Points, in no order, along strands that fork, close into loops and pass close to each other.
Two points are linked if the straight distance between their rows is under 64.2.
<308>: [ 76  66 -32   6  -5 -13 -52 -35 -10  49  57]
<248>: [ 35  39 -54  31  23  13 -69 -35   1  36  43]
<84>: [  7 -21 -74 -11 -44  32  28 -16   8 -20 -13]
<349>: [  1   4  66  -6  -8 -22 -68  14 -28 -31 -34]
<375>: [ 82  66 -19 -11   0 -35 -42 -27   8  67  65]
<242>: [-61 -38 -62  31 -20  29  38  -9  16   0  13]
<670>: [-27 -12  60  24  66  14  24  -8  11 -28  25]
<336>: [ 74  67 -33   7 -42 -12 -24 -40 -18  35  55]
<19>: [ 14   5 -76  15 -44  28 -15 -38   8  -6  22]
<504>: [ 15  15 -75  32 -31  27 -43 -39   5  12  27]
<601>: [-44 -21  61  24 -15  -5 -82  11  19 -17 -34]
<603>: [-11  -9  48 -11   9  -4 -46  23 -29 -36 -41]
<105>: [ 10  22 -66  39  -3  22 -55 -43  14  22  41]
<304>: [ 75  54  -8 -45 -16 -66 -25   1  33  90  71]
<657>: [-68 -30  22  40  40  29  39   7   4 -22  11]
<616>: [ 23   1   4 -38 -14  11  27  16 -48 -46 -29]
<331>: [-43  -8  82  36  38   9 -51  10   7 -21 -11]
<714>: [-24 -28 -23  -3   0  27  39  -2 -10 -40 -13]
<25>: [  8  24  92   0  12 -36 -54   5 -34 -21  -4]
<507>: [  37  -21  -31  -44   41   -7   30   37   27   20 -107]
<707>: [-29 -37  16 -16  14   0 -37  44   4 -16 -75]
<692>: [ 36  34  83 -33  42 -54  50   1 -14   0  41]
<447>: [-20 -10   7  28  34   9  43 -45  32 -12  58]
<617>: [ 32  24  63 -25  34 -37  55 -15 -15 -12  46]
<512>: [ 74  64  -5 -34 -32 -75  18 -11  33  74  74]
<284>: [ 11  -6  14 -38  -1   6   4  28 -41 -43 -46]
<100>: [ 64  61   9 -30 -28 -74  60 -20  14  47  74]
<374>: [  7  10  42 -15  23  -2  18  -2 -43 -45   1]
<637>: [-100  -48   29   37   31   28    7   52   -3   11  -29]
<415>: [ 69  65  -3 -10 -35 -46  47 -36 -11  28  65]
<413>: [-57 -38  26   9  20   8 -34  43   2 -17 -56]
<270>: [-32 -20  42  29  62  18  49 -26  34 -15  46]
<260>: [ 68  58 -20  -5 -30 -29   5 -50  -2  32  69]
<91>: [-41 -15  72  30   9   2 -71  10   7 -21 -23]
<48>: [ 27  40  95 -19  40 -51  11   9 -39 -10  22]
<108>: [-102  -52   36   29   16   16  -28   65   11   39  -52]
<552>: [ 22  41  90 -10  24 -45 -12  10 -52 -22   7]
<660>: [ -8 -14  30 -21  14   4 -19  23 -33 -42 -43]
<635>: [-51 -52 -94   2 -29  21  51  12  32  39 -26]
<161>: [ 48  28 -46  -8 -61  19  20 -35 -25 -15  23]
<156>: [-54 -28  -4  38  23  28  45 -12   8 -23  21]
<309>: [-25 -46 -92 -12 -19  20  59  12  41  29 -46]
<556>: [ 33 -26 -35 -51  18   8  34  38  11  -2 -93]
<297>: [ 66  46 -47  -6 -80  13  10 -31 -31   0  26]
<465>: [-35 -16 -15  39  16  22  39 -40  22 -16  47]
<654>: [ -2 -37 -87 -18 -34  30  41   5  25   0 -39]
<402>: [ 81  62 -12 -29   4 -50 -43 -10  21  84  66]
<143>: [-88 -39  37  43  41  30   9  35  -2  -9 -14]
<211>: [ 24  -3 -81  -2 -58  35   1 -24   9  -8  -2]
<185>: [ 61  54 -40  17  15   1 -67 -29  -4  43  47]
<683>: [  7 -33 -32 -41   6  17  31  33   3 -19 -72]
<181>: [-39 -11  71  28  62  15 -10   8  -3 -29   4]
<452>: [-37 -37  -9  -5  14  26  27  17 -10 -39 -29]
<175>: [-89 -54  32  24  -6  -7 -52  55  41  53 -67]
<71>: [ -4 -14 -47   4 -25  27  31 -27  -3 -32  12]
<625>: [-64 -50 -75  18 -28  31  42   5  21  15  -6]
<476>: [-69 -49  33  20 -13 -10 -68  38  45  29 -66]
<480>: [ 42  13 -38 -23 -53  20  37 -17 -30 -31   6]
<673>: [ 24  22  46 -14  22 -17  39 -13 -38 -37  28]
<177>: [-11 -36  -6 -34  18   7  -5  43   0 -19 -78]
<559>: [-54 -42  39  18 -26 -12 -78  23  46   7 -60]
<421>: [ 35  15  -7 -31 -33   8  45  -1 -50 -40  -5]

A tip is a point with one link. Name the tips that can be reached along the links from each point below, in the order of the rows.
<336> => <242>, <452>
<177> => <507>, <413>
<480> => <374>, <297>

A piece is all that can be reached along the links. How many separate loops has the piece of each point below (a circle has one, a figure eight two, a Y none), and how many tips (points with one link)?
<512> => loops 1, tips 2
<447> => loops 1, tips 0
<603> => loops 0, tips 2
<507> => loops 0, tips 2

A fork is a point with three links, a tip a point with one. Leave the first point through the second and follow the links. Name the first fork or tip that comes.
<177> / <683> => <507>
<84> / <211> => <308>
<556> / <683> => <413>
<242> / <625> => <84>
<284> / <616> => <297>
<309> / <635> => <242>
<25> / <552> => <374>

Name the points in between on the shortest way along the links from the first point to the second, in order.
<616> / <297> => <421> > <480> > <161>
<559> / <270> => <601> > <91> > <331> > <181> > <670>
<185> / <260> => <308> > <336>
<512> / <336> => <100> > <415> > <260>
<480> / <349> => <421> > <616> > <284> > <660> > <603>
<143> / <559> => <637> > <108> > <175> > <476>
